A landscape with many valleys, sampled at points; each row gives a point and its height.
From any point a ball rolls to the lowest of the 3 points nearest to it. It stops when none of these is lower. Distance is the straight distance between rows; heights are no part of it.
k2 h=768: 2; -7; 4; -1; 18; -2; -3; 0; -24; -3; -7; -4; 4; 0; -2; 0; -10; 2; 5; 7; 13; 3; 6; 10; 17; -3
k482 h=310: 7; 5; 4; -14; -1; -3; 12; -2; -11; -19; -5; 2; -4; -6; -10; -2; -17; 0; 22; -3; -7; -4; 6; -3; -9; 0
k862 h=624: -4; -1; -4; -4; 9; 4; 7; 12; -2; -15; 3; 12; -16; -17; -18; 0; 5; -9; 10; -16; -5; -7; 13; 7; -19; 2
k870 h=580: -19; -21; -6; 7; 23; -13; -12; 2; -11; 1; -4; -3; 5; -18; -19; -2; 1; -19; -7; -17; 4; -16; 16; 4; -11; 1
k500 h=322: 19; 10; 5; -8; -6; 4; -9; -1; -15; 3; -10; 2; 17; 17; 7; -2; -9; -6; -10; -5; 14; 1; 9; -4; 11; -12
k48 h=154: 26; 21; 22; -5; -8; 4; -4; 14; -20; 12; -13; -1; 12; 14; -2; -4; -14; -17; -8; -16; 9; -11; 18; -9; 5; -12
k851 h=664: -16; -16; -15; -4; 7; 17; -13; 7; 19; -7; 8; -11; -23; -14; -14; -7; 15; 24; -2; 18; 3; 13; -3; 18; 2; 8
k196 h=593: -20; -14; -2; 7; 28; -9; -14; 6; 4; -12; -5; 3; 5; -26; -15; -3; -9; -15; -9; -16; 1; -9; 11; 8; 3; -10
k814 h=591: 9; 1; 7; 18; 1; -4; -7; 5; -3; 11; 5; -2; 10; 8; 14; 8; 12; -10; -11; -9; 5; -4; 2; -2; 10; -22
k995 h=771: -1; -12; 7; 19; 0; 7; 0; -2; 14; 10; 18; -1; 2; 9; 13; 0; 25; -5; -8; 6; -2; 10; -12; -8; 4; 0
k7 h=590: -4; -12; -3; 3; 16; -9; -6; 5; -9; -5; -2; 1; 0; -12; -10; 2; 13; -12; -9; -10; -1; -11; 18; 2; -15; -5
k522 h=618: -16; -17; -1; 9; 16; 7; -11; 9; -9; 7; 0; 2; 3; -1; 1; -1; 19; -11; -14; 7; 6; 0; 19; -5; -5; -8
k458 h=493: 16; 0; 6; -2; -5; 3; -6; 5; -7; 9; 3; -7; 17; 3; 5; 0; -3; -2; -6; -14; 10; -2; 4; -5; 13; -24
k904 h=435: 11; 24; 12; -5; -11; -16; 8; -5; -3; 17; -8; 6; 18; 12; -5; 11; -19; -17; 1; -18; -2; -19; -2; -22; -1; 7
k576 h=185: 9; 28; 18; -15; 0; -15; 7; -9; -12; -7; -11; 11; 3; 2; 0; 0; -3; -15; 7; -4; -6; -13; 16; -6; -6; 23
k536 h=125: 3; 9; -9; 8; -4; 2; 3; 1; 33; 19; 25; -1; -20; 7; -1; -1; 27; 3; -8; 5; -15; 7; -20; -2; 0; 7
k451 h=790: 11; -3; -2; -3; 3; 15; -2; 10; -14; -5; -5; -5; 8; 2; -3; -7; -18; 8; 3; -4; 17; -1; 14; 5; 6; -22
k453 h=454: 5; 2; -4; 10; -5; -9; 24; -2; 15; -5; 10; 4; -12; 0; -1; 9; -2; -13; 12; -17; -6; -6; -21; -20; 0; -2
k146 h=429: 8; 16; 4; -11; -13; -10; 16; 5; -8; -1; -1; 10; 3; -4; -13; 2; -12; -22; 9; -21; -4; -14; 0; -16; -6; -12
k124 h=362: -10; -5; -12; 13; -1; 1; -5; 13; 8; 22; 18; -5; 7; 4; -11; 2; 28; -9; -16; 9; -9; 0; 0; 1; -2; 16
k852 h=204: 13; 26; 14; -10; 0; -11; -6; -1; -21; 5; -21; 0; 8; 11; 0; -9; -9; -26; -1; -2; -1; -10; 11; -5; 3; 9
k464 h=249: 10; -4; -10; 9; -14; 10; 3; -16; 12; 14; 0; -2; 1; 30; 25; 10; -10; 10; 6; 4; 9; -4; -20; -5; 18; -17
k527 h=271: 10; 11; 1; -9; -10; 5; 8; -2; -10; -10; -12; 7; 5; 1; 7; 2; -19; 4; 7; 5; -4; -2; 2; -6; 7; 1
k668 h=566: -4; -1; -15; 28; -13; -8; 5; 2; 24; 38; 9; -1; -11; 19; 7; -2; 31; 2; -6; 5; -14; 1; -8; 1; -12; 14
k470 h=382: -5; 18; 7; 0; -7; -20; 15; 6; -10; 9; 5; 4; 6; 4; -2; -7; 17; -20; -6; -5; -9; -6; 3; 1; -14; 15
k663 h=186: 4; -20; -1; -3; -2; 27; -8; -4; 18; -3; 15; -3; -27; -5; 2; -1; 10; 8; -4; 3; 6; 11; -5; -9; 1; -24
k210 h=605: -22; -25; -11; 3; 13; -3; -13; 6; 21; -1; 3; -4; -9; -20; -13; 2; 7; -5; -15; 0; 11; -6; 7; 2; 10; 9
k546 h=388: 10; 13; 6; -14; -10; 0; 14; -4; -3; -2; -7; 1; 8; 4; -3; 8; -20; 2; 10; -9; -9; -18; -22; -13; 11; -4
k772 h=273: 10; 1; -3; -6; -5; 15; -2; -13; 9; -7; 0; -4; 7; 12; 26; 7; -1; 23; 4; 18; 3; 18; -18; -2; 26; -7
k449 h=442: 11; 5; 2; -21; -24; 14; 2; -3; -4; -10; -13; 7; 5; -10; -5; 2; -23; 9; 8; -2; 1; 2; -6; -11; 4; -16
k943 h=640: 1; -7; 2; 13; 17; -7; -16; -4; -30; 9; -9; -3; 4; -5; -1; -8; 8; -14; -4; 9; 4; -2; 24; 3; 1; 14
k966 h=165: -4; 1; -8; 11; -6; 8; -7; -6; 40; 16; 24; -2; -25; 8; 0; -1; 10; 2; 0; -4; -4; 19; -22; -6; -11; -7
k690 h=114: -18; -7; 5; 5; 24; -17; -23; -7; -22; 0; 1; -5; 13; -16; 1; -8; -2; -6; -14; 0; 12; -1; 7; 12; 12; 18
k961 h=666: 11; -3; 1; -11; -7; 14; 4; 7; 3; -15; 1; 6; -7; -11; -1; -3; -15; -7; 3; -21; 1; -10; -1; -11; -2; -21
k756 h=427: 4; 13; 4; -1; -5; -6; 9; 8; 6; -5; 11; 4; -4; -5; -7; 0; 18; -2; -6; -5; -17; 1; -4; -6; -9; 9
k96 h=637: -33; 0; 2; -1; 16; -18; 1; 9; -7; -9; 5; 3; 0; -33; -27; -12; 2; -6; 0; -10; -5; -17; -1; 20; -16; 30
k454 h=686: -16; -22; -13; 7; 8; 9; -13; -1; 25; 2; 9; -11; 0; -18; -5; -3; 11; 27; -11; 25; 14; 19; -9; 20; 17; 18
k884 h=544: 5; 9; 3; 5; -13; -13; 6; -16; 11; 12; -25; 13; 9; 27; 17; 16; -21; 6; 19; -3; -1; -6; -8; -2; 4; 2
k570 h=506: 3; 16; -1; 11; -2; -10; 10; -11; 4; 12; -9; 5; 7; 13; 15; 11; -6; -5; 13; -7; -8; -4; -4; 0; 0; 10
k344 h=289: 9; -6; -6; 18; -10; 4; -1; -11; 13; 12; -1; -6; -6; 34; 37; 2; 5; 6; 2; -1; 17; -6; -7; -6; 6; -27
k271 h=545: 8; 11; 11; -7; -7; -4; -1; -10; -8; -4; -3; 2; 10; 7; 18; 6; 0; -2; -7; 18; 2; 10; -5; -1; 14; 4
k830 h=453: -7; -5; 5; 2; 1; -5; 4; 1; -13; 14; 10; -4; 11; 2; 0; 0; 26; -3; -18; 10; -13; 1; 0; -3; -5; 16
k420 h=212: 7; 4; -2; 4; -6; 15; 15; -1; 27; 1; 11; 5; -25; -1; 2; -3; -2; 1; 15; -14; 3; 14; -31; -16; -18; -10
k102 h=738: 15; -1; -2; -19; -9; 13; 3; 17; 0; -13; -9; 1; 4; -16; -7; -5; -22; 9; 8; -21; 2; -10; 16; 0; 5; -20
k426 h=207: -12; -7; -5; 2; 27; -6; -12; 0; -11; -5; 9; -4; 9; -22; -6; -5; -7; 10; -5; 8; 9; 9; -1; 19; 12; 14
k330 h=434: 2; 12; 9; 0; -2; -17; 11; -2; -2; 0; 6; 0; 7; 5; -1; 5; 2; -19; -4; -6; -4; -7; -4; -1; -12; 7
k990 h=539: 9; -8; -2; -18; 0; 13; 7; 2; -2; -15; 1; 4; -10; -5; -9; -6; -19; 7; 22; -2; 3; -7; 2; 1; -1; -15
k74 h=519: -23; -25; -2; 8; 11; 5; -9; 0; 5; 0; -1; -6; -1; -16; -11; -2; 14; 12; -4; 12; -2; 10; 7; 13; 1; 3
k260 h=205: 20; 20; 10; -5; -10; 1; 2; 8; -7; 2; -12; 10; 13; 13; -1; 3; -28; -8; -8; -14; 3; -16; 1; -14; 11; -12
k559 h=436: 13; 11; -1; -17; -8; 8; 1; -5; -11; -8; -3; 0; 5; 7; 4; 7; -12; 21; 1; 10; -3; 9; 3; -5; 11; -14
k672 h=695: 16; -2; -1; -10; -10; 17; 2; 5; 5; -6; 4; -2; 2; -3; 11; -4; -20; 14; -2; -7; 3; -2; 1; -11; 10; -28
k749 h=697: -18; 3; -14; -8; 8; -2; -3; 15; 7; -14; 8; -6; -12; -14; -24; -11; 11; 6; 4; 1; -3; 4; 4; 11; -16; 8
k792 h=71: 0; 4; -4; 3; -11; 2; 5; -11; 26; 0; 15; -2; -10; 1; 11; 2; 18; 11; -1; 14; -17; 23; -19; -1; 3; 7
k739 h=153: 11; -14; -1; 1; -3; 17; -12; -10; 31; -3; 24; -5; -15; -2; 17; -6; 8; 9; -3; 10; 8; 10; -18; -7; 0; -10
k493 h=231: -7; -1; 1; 6; -9; -5; -5; -3; 2; 8; 6; -5; 11; 16; 14; 4; 27; 11; -21; 28; -15; 21; -14; 6; 14; 24
k968 h=171: 8; -18; -9; 8; -14; 8; -2; -13; 21; -5; 19; -7; 0; 9; 29; -7; 1; 14; -4; 3; 3; 5; -17; -10; 21; -16
k828 h=787: -11; -6; -3; -3; 3; -7; -1; 15; -11; 6; 9; -3; -3; -3; -11; -1; 16; -5; -13; -1; -14; -3; 12; 11; -21; 15
k614 h=645: -3; -12; 6; 12; -1; 0; -14; -3; -5; 12; 9; -1; 14; 15; 10; 5; 20; -5; -17; 15; 3; 14; 6; -5; 3; 9
k695 h=613: -2; 2; 4; 1; 13; -12; -2; 0; -23; -1; -6; 0; 8; -4; -1; -3; 13; -22; -13; -3; 1; -5; 28; 2; -11; 14
k363 h=309: -2; -21; 0; 8; 13; 3; -6; 3; -1; -16; -2; 1; -1; -21; -10; 4; -14; 3; 7; -3; 10; 0; 14; 10; 1; -23
k293 h=811: -21; 0; -8; 8; 10; -13; 1; 21; -5; 1; -3; 2; -4; -13; -23; -4; 12; -17; -2; -6; -5; -18; 10; 9; -30; 8
k978 h=320: 12; 5; -1; 4; -8; -5; 5; -11; 5; 9; -4; -4; 16; 27; 17; 8; -2; 2; 6; -4; 4; -7; -14; -7; 19; -9
k866 h=451: 11; 2; 1; 16; -9; -7; 17; -9; 4; 25; -6; 4; 7; 27; 20; 8; -3; -8; 19; -2; 1; -8; -7; -13; 5; -11
k289 h=448: 11; 10; -3; -26; -12; 4; 15; 7; -14; -20; -16; 18; -1; -14; -26; -4; -36; 13; 20; -16; -1; -19; 0; -5; -2; 0
k335 h=474: 16; 17; 12; -3; -20; 2; -4; 3; 6; 14; -25; -5; 17; 24; 12; 6; -24; 15; -13; -9; 7; -2; -5; -13; 3; 7
k166 h=805: -6; -12; 7; 2; 1; 3; -7; 8; -9; 4; 3; -7; 7; 7; 0; 7; 21; 10; -7; 27; -1; 12; 6; 5; 1; 5
k140 h=589: -20; -18; -11; 5; 18; -13; -6; 8; 2; 6; -10; 7; 5; -18; -15; 0; 8; -6; -6; -8; 3; -8; 20; 9; -8; 3
k291 h=360: -6; 27; 10; 3; 2; -15; 12; -14; -2; 5; -1; 1; 14; 14; 10; 11; 15; -5; -9; 10; -11; 13; -4; 7; -5; 35
k89 h=301: 1; 11; 0; -21; -19; 6; 16; -10; 10; -15; 0; 1; 0; -2; 5; 10; -12; 9; 12; 3; -9; 7; -21; -2; 3; -3
k726 h=540: 1; -5; -11; 9; -14; -8; 25; -14; 23; 16; -8; -5; -7; 27; 31; 15; 10; 6; 16; 9; 0; 7; -11; -2; -1; 0
k508 h=300: -8; 17; -3; -3; -1; -8; 15; 5; -9; 0; 5; 2; -1; 0; -7; -7; 21; 1; -12; 11; -16; 9; -4; 5; -17; 19
k674 h=210: 6; 17; 6; -13; -3; -4; 11; -2; -15; -12; -9; 8; -3; 1; -1; 2; -15; -4; 5; 5; -11; -1; 3; -2; -2; 10
k864 h=634: -7; 7; 6; -2; 11; -12; 10; 5; -22; -11; -9; 4; -3; -6; -14; 0; 7; -16; -1; -12; -18; -8; 10; 0; -23; 13
k510 h=675: -14; -12; -9; -2; 2; 5; -3; 12; 6; -4; 2; 1; -8; -14; -16; -6; 17; 6; 4; -1; -10; 11; 13; 9; -18; 11
k239 h=762: -9; 5; -9; -15; -5; 8; 2; 0; 10; 2; 6; -5; -19; -6; -20; -10; 12; 17; 4; 22; -18; 11; -9; 13; -8; 14
k941 h=735: 11; 9; -5; -6; -6; 3; 2; 5; 2; 6; 0; 1; -7; 2; 6; 1; -19; -1; 1; -24; 4; -6; -14; -7; 6; -22
k5 h=678: 5; 10; 10; -4; 10; -1; -1; 7; -24; -1; -10; 5; 7; -6; -8; -2; -7; -12; -6; -15; 4; -10; 23; -2; -4; -4
k95 h=214: 3; 22; 21; -10; 3; 20; -4; 13; -18; 2; -30; -4; 6; 3; -17; 6; -27; 8; -3; -13; 15; -13; 16; -6; -1; -6
k137 h=187: 24; 27; 19; -12; -8; 9; -2; 4; -16; 5; -31; -11; 6; 15; -11; -3; -24; -3; -15; -15; 14; -9; 10; -13; 0; 10
k568 h=789: 8; -9; 7; 0; -3; -4; -7; 6; -5; -4; 12; 0; 6; -2; 2; 3; 7; -10; -4; 0; -8; -4; 7; -8; 1; -15
k83 h=250: -2; 2; -4; 8; -14; 10; 15; -15; 30; 2; 2; 8; -27; 8; 14; 2; -6; 15; 21; -7; 0; 17; -33; -7; -2; 1
k417 h=647: -1; -5; 3; -10; 2; 7; 3; -2; -6; -18; -1; 4; -9; -12; 0; 0; 0; 11; 11; 12; 3; 14; 0; 10; -5; -10
k540 h=299: 13; -2; -8; -12; -5; 11; 7; -5; 13; -8; 17; 8; -18; 1; 7; 6; 2; 7; 13; -7; 1; 11; -20; -11; 0; -7
k722 h=772: -16; -8; -26; -9; 0; 7; -17; 13; 19; 10; 8; -3; -14; -17; -33; -8; 16; -1; 2; -1; -5; 0; 13; 7; -16; 6
k364 h=687: 7; 10; 12; 1; 6; -10; -3; -4; -23; -2; -12; 0; 4; 1; -2; 0; 8; -9; -3; 15; -2; 6; 7; 2; -5; 5
k689 h=169: 0; 26; 12; -12; 5; -17; 12; -6; -28; -7; -18; 8; 4; 8; -3; -6; -7; -23; 2; -2; -2; -19; 16; -2; -21; 19
k116 h=649: -26; -6; -1; 7; 24; -13; -12; 2; -4; -28; 0; 0; 15; -35; -11; -9; -14; -5; -11; -6; 2; -9; 3; 15; -4; 23
k201 h=416: 4; 14; 7; -7; -10; -9; 11; -5; 0; 4; -9; 8; 8; -1; -7; -2; -23; -7; 12; -24; -5; -16; -13; -14; -3; -6
k324 h=155: 9; -3; 3; 20; -7; -4; 0; -9; 14; 8; 0; -6; 9; 25; 28; 12; 7; 1; -7; 12; 7; 2; -18; 0; 19; -1
k412 h=463: 0; 0; -9; 25; -11; -10; 21; -8; 23; 18; 0; 0; -9; 17; 13; 11; 22; -7; 8; -1; -10; 4; -5; -5; -8; 0
k432 h=106: 4; -13; -3; -4; 14; -1; -6; 9; -9; -14; -9; 1; 4; -13; -13; -2; -21; -9; 7; -16; 5; -23; 11; 5; 3; -24
k724 h=92: 12; -9; -3; 12; -7; 20; -7; -12; 26; 2; 19; 4; -23; 8; 11; -2; -9; 8; 6; -16; 16; 0; -29; -14; 8; -30
k794 h=408: 4; -2; -2; 14; -18; -5; 8; -9; 19; 18; 4; 2; -2; 17; 17; 9; -7; 6; 20; -7; 5; -6; -19; -7; 5; -13
k530 h=639: -15; -22; -13; 2; 5; 6; -15; 0; 1; 5; 3; -9; 6; -5; -3; 7; 20; -3; -19; 14; -7; 2; 16; 4; 4; 6
k524 h=237: -2; 14; 8; -13; -16; -9; 15; -15; -4; -4; -4; 3; 8; 6; -1; 10; -14; 2; 2; 7; -2; -1; -9; 0; 3; 16
k222 h=619: 7; 11; 7; -5; -1; 3; -5; 2; -9; -2; -2; 8; 11; -2; 2; -5; -5; -4; 8; -9; -1; -8; 11; 3; 4; -16
k519 h=286: -1; -26; -2; 7; 7; 16; -16; 6; 5; -8; 8; -9; -13; -11; 0; 0; 5; 7; 1; 10; 15; 10; 4; 2; 2; -21
k717 h=747: -9; 4; 9; -6; 16; -7; 6; -1; -20; -14; -13; 4; 1; -14; -26; -7; -25; 4; 14; -2; 0; -16; 1; 17; -8; 3
k431 h=520: 11; -10; -4; -5; -4; 12; 4; -4; -6; -3; 3; -3; -7; -4; 14; 2; -2; 9; 4; 4; -1; 8; -2; -7; 6; -17
k360 h=177: -4; 5; 4; -2; -7; -6; 10; -3; 3; -8; 2; 0; 0; 6; 11; 6; 23; 3; -3; 18; -10; 18; 0; 1; -2; 11
k24 h=689: 14; 12; 9; -10; -1; 16; -2; 18; -14; 4; -4; 1; 17; 2; -2; -6; -16; -2; -6; -16; 8; -17; 21; 2; 1; -27
k25 h=216: -2; 11; -8; 10; -15; -7; -10; -1; 18; 24; 18; -2; -3; 12; -2; -10; 28; -1; -14; 20; -15; 12; -15; -5; 0; 21
k229 h=224: 14; 20; 11; 1; 4; 0; -8; 5; -11; 6; 1; -6; 13; 19; 10; -9; -7; -19; -11; -7; 8; -10; 8; -7; 9; -11
k61 h=134: -14; 10; 8; -2; 16; -21; 6; -7; -22; -8; -19; -2; -2; 0; -3; -9; 6; -7; -2; 4; -3; -14; 17; 6; -20; 46
k797 h=688: -13; -27; -13; -5; 6; 30; -13; 7; 32; 15; 13; -8; -16; -6; -6; -3; 19; 8; -10; 15; 10; 9; 10; -1; 1; -6
k459 h=770: 4; -10; 11; 8; 5; -8; -11; 1; -14; 13; 2; 2; 7; 5; 9; -8; 10; -23; -22; 1; 0; 0; 24; -10; 4; 1
k606 h=610: -18; -11; -1; 7; 25; -19; -10; 13; -5; -14; 4; 0; -1; -24; -19; -7; -13; -7; 0; -17; 0; -13; 9; 11; -6; 6
k602 h=526: -12; -3; -1; -3; 7; -5; 7; 2; -4; -18; -5; 5; -7; -13; -13; -1; -4; 5; 13; 10; -5; 6; 0; 15; -6; 12
k262 h=348: 13; 21; 12; -23; -14; -1; 6; 1; -4; -5; -20; 9; 10; 7; -11; 1; -24; 5; 12; -7; -4; -9; 0; -7; -4; -3
k16 h=750: 0; 4; 7; 4; 20; -3; -12; -8; -29; 3; -12; -14; 1; 10; 13; -1; 5; -5; -7; 23; 8; 18; 11; 8; 11; 15
k693 h=612: -21; -9; -5; 4; 12; 0; -5; 7; 5; -8; 3; -5; -11; -20; -16; -9; 3; 16; -5; 12; -8; 5; 2; 23; -4; 21
k329 h=326: 1; -3; -5; 14; -14; -4; 14; -10; 26; 8; -4; 6; -6; 17; 12; 8; -1; 4; 18; -12; 1; -5; -27; -9; -10; -3
k216 h=930: -14; -1; -4; 7; 6; -1; -4; 0; -14; 2; -2; -4; -3; 0; 2; 1; 17; 6; 0; 18; -3; 6; 8; 19; -9; 21
k28 h=847: -1; -12; 5; 0; -6; -3; -11; -2; -14; -1; 3; -7; 7; 5; 7; -4; 6; 4; -2; 8; 8; 10; 11; 2; 2; -8
k285 h=274: -1; 16; -5; 15; -9; -17; 5; -6; 6; 13; 6; 1; 2; 10; 6; 4; 22; -7; -4; 1; -11; 10; -10; 0; -4; 27
k306 h=511: 16; -1; -7; -12; -11; 16; 3; 3; 6; -12; 9; 4; -4; -3; 6; -4; -6; 9; 7; -13; 6; 2; -6; -9; 5; -16
k44 h=626: -11; 1; 4; 0; 14; -13; 1; 2; -29; 0; -10; 2; 1; -13; -8; -11; 8; -25; -11; 0; -1; -17; 22; 15; -19; 11
k970 h=215: 11; 1; 0; 0; -10; 9; -2; -18; 14; 5; 7; 3; 0; 20; 25; 13; -5; 15; 5; 1; 6; 7; -21; -5; 19; -9
k743 h=418: 0; -23; -13; -2; -1; 6; -13; 12; 13; -8; 12; -5; -12; -16; -4; -4; 3; 1; 3; -7; 8; 1; 6; 0; 3; -25
k902 h=909: 2; 2; -5; -17; -8; 24; -3; 0; -12; -14; -12; -8; 1; -1; -2; -5; -26; 30; 13; 0; 22; 2; 7; 6; 12; -20
k386 h=644: 4; -7; 4; 6; 8; 0; -4; 0; -13; 3; 1; -3; 6; -2; 2; -5; 22; -6; -5; 11; -6; -3; 8; -3; 0; -3
k572 h=270: 1; -6; -8; -5; -2; 11; 0; 5; 18; -1; 24; -4; -26; -12; -2; -6; 16; 7; -6; 11; -10; 17; -7; -5; -12; -3
k415 h=356: -22; -10; -1; 9; 17; -4; -3; 3; -7; -7; 5; 2; 5; -16; -11; 1; 3; 8; 0; 5; 8; 3; -1; 14; 6; 6
k732 h=558: -20; -27; -4; 11; 21; -2; -16; 4; -9; 1; -2; 5; 5; -18; -6; 1; 5; -11; -10; -9; 1; -5; 13; 4; -5; -7
k820 h=497: -23; -12; -3; 16; 24; -8; -14; 4; -4; -3; -5; -2; 2; -19; -15; -1; 6; -9; -9; 1; -1; -8; 6; 19; 3; 7
k109 h=521: -10; -19; -11; -3; 10; -6; -9; 15; 10; -4; 6; -1; -13; -29; -17; -6; 1; -4; 3; -9; 9; 4; 12; 3; -17; -10
k342 h=47: 6; 1; -4; -7; -9; 11; 19; -7; 18; -10; 18; 1; -16; 0; 14; -1; 4; 15; 10; 21; -12; 28; -18; -5; 0; 8
k563 h=802: 3; 7; 4; -7; 8; 3; 4; 3; -12; -9; -17; -2; 1; -9; -18; -8; -35; 16; 18; -7; 10; -9; 1; 17; 11; -11
k998 h=275: 6; 3; 1; -1; -18; 6; 17; -15; 19; 7; 5; 5; -9; 16; 17; 17; -15; 17; 18; 7; -1; 9; -32; -10; 13; 10
k469 h=149: -2; 4; -3; 22; -7; -12; 2; -19; 6; 10; 1; -6; 14; 23; 20; 12; 17; 5; 0; 7; -6; 14; -15; 3; 4; 16
k84 h=707: -1; 8; 5; 4; 13; -12; -5; 2; -21; -15; -12; 9; 7; 0; -11; -7; -15; 1; 10; -1; 10; -4; 12; 8; 9; 1
k97 h=508: -6; -18; -12; 7; -3; 5; -10; 14; 11; 2; 17; -4; -2; -5; -7; 0; 11; 0; -8; 8; -6; 1; 9; -2; -9; 4
k889 h=321: 10; -10; -13; -10; -12; 15; -4; -16; 6; -14; 8; -9; -4; -1; 10; -1; -15; 13; 13; 24; -1; 19; -9; -3; 11; -10
k789 h=344: 13; 8; 2; -8; -9; 14; -2; -6; 1; 5; -8; -2; 11; 25; 24; 4; -17; 6; -10; 5; 6; 6; -12; -2; 18; -5

For each start below, name the point where the ball stops.
k451: k48
k454: k690
k146: k674
k83: k342
k109: k739
k749: k690
k453: k342
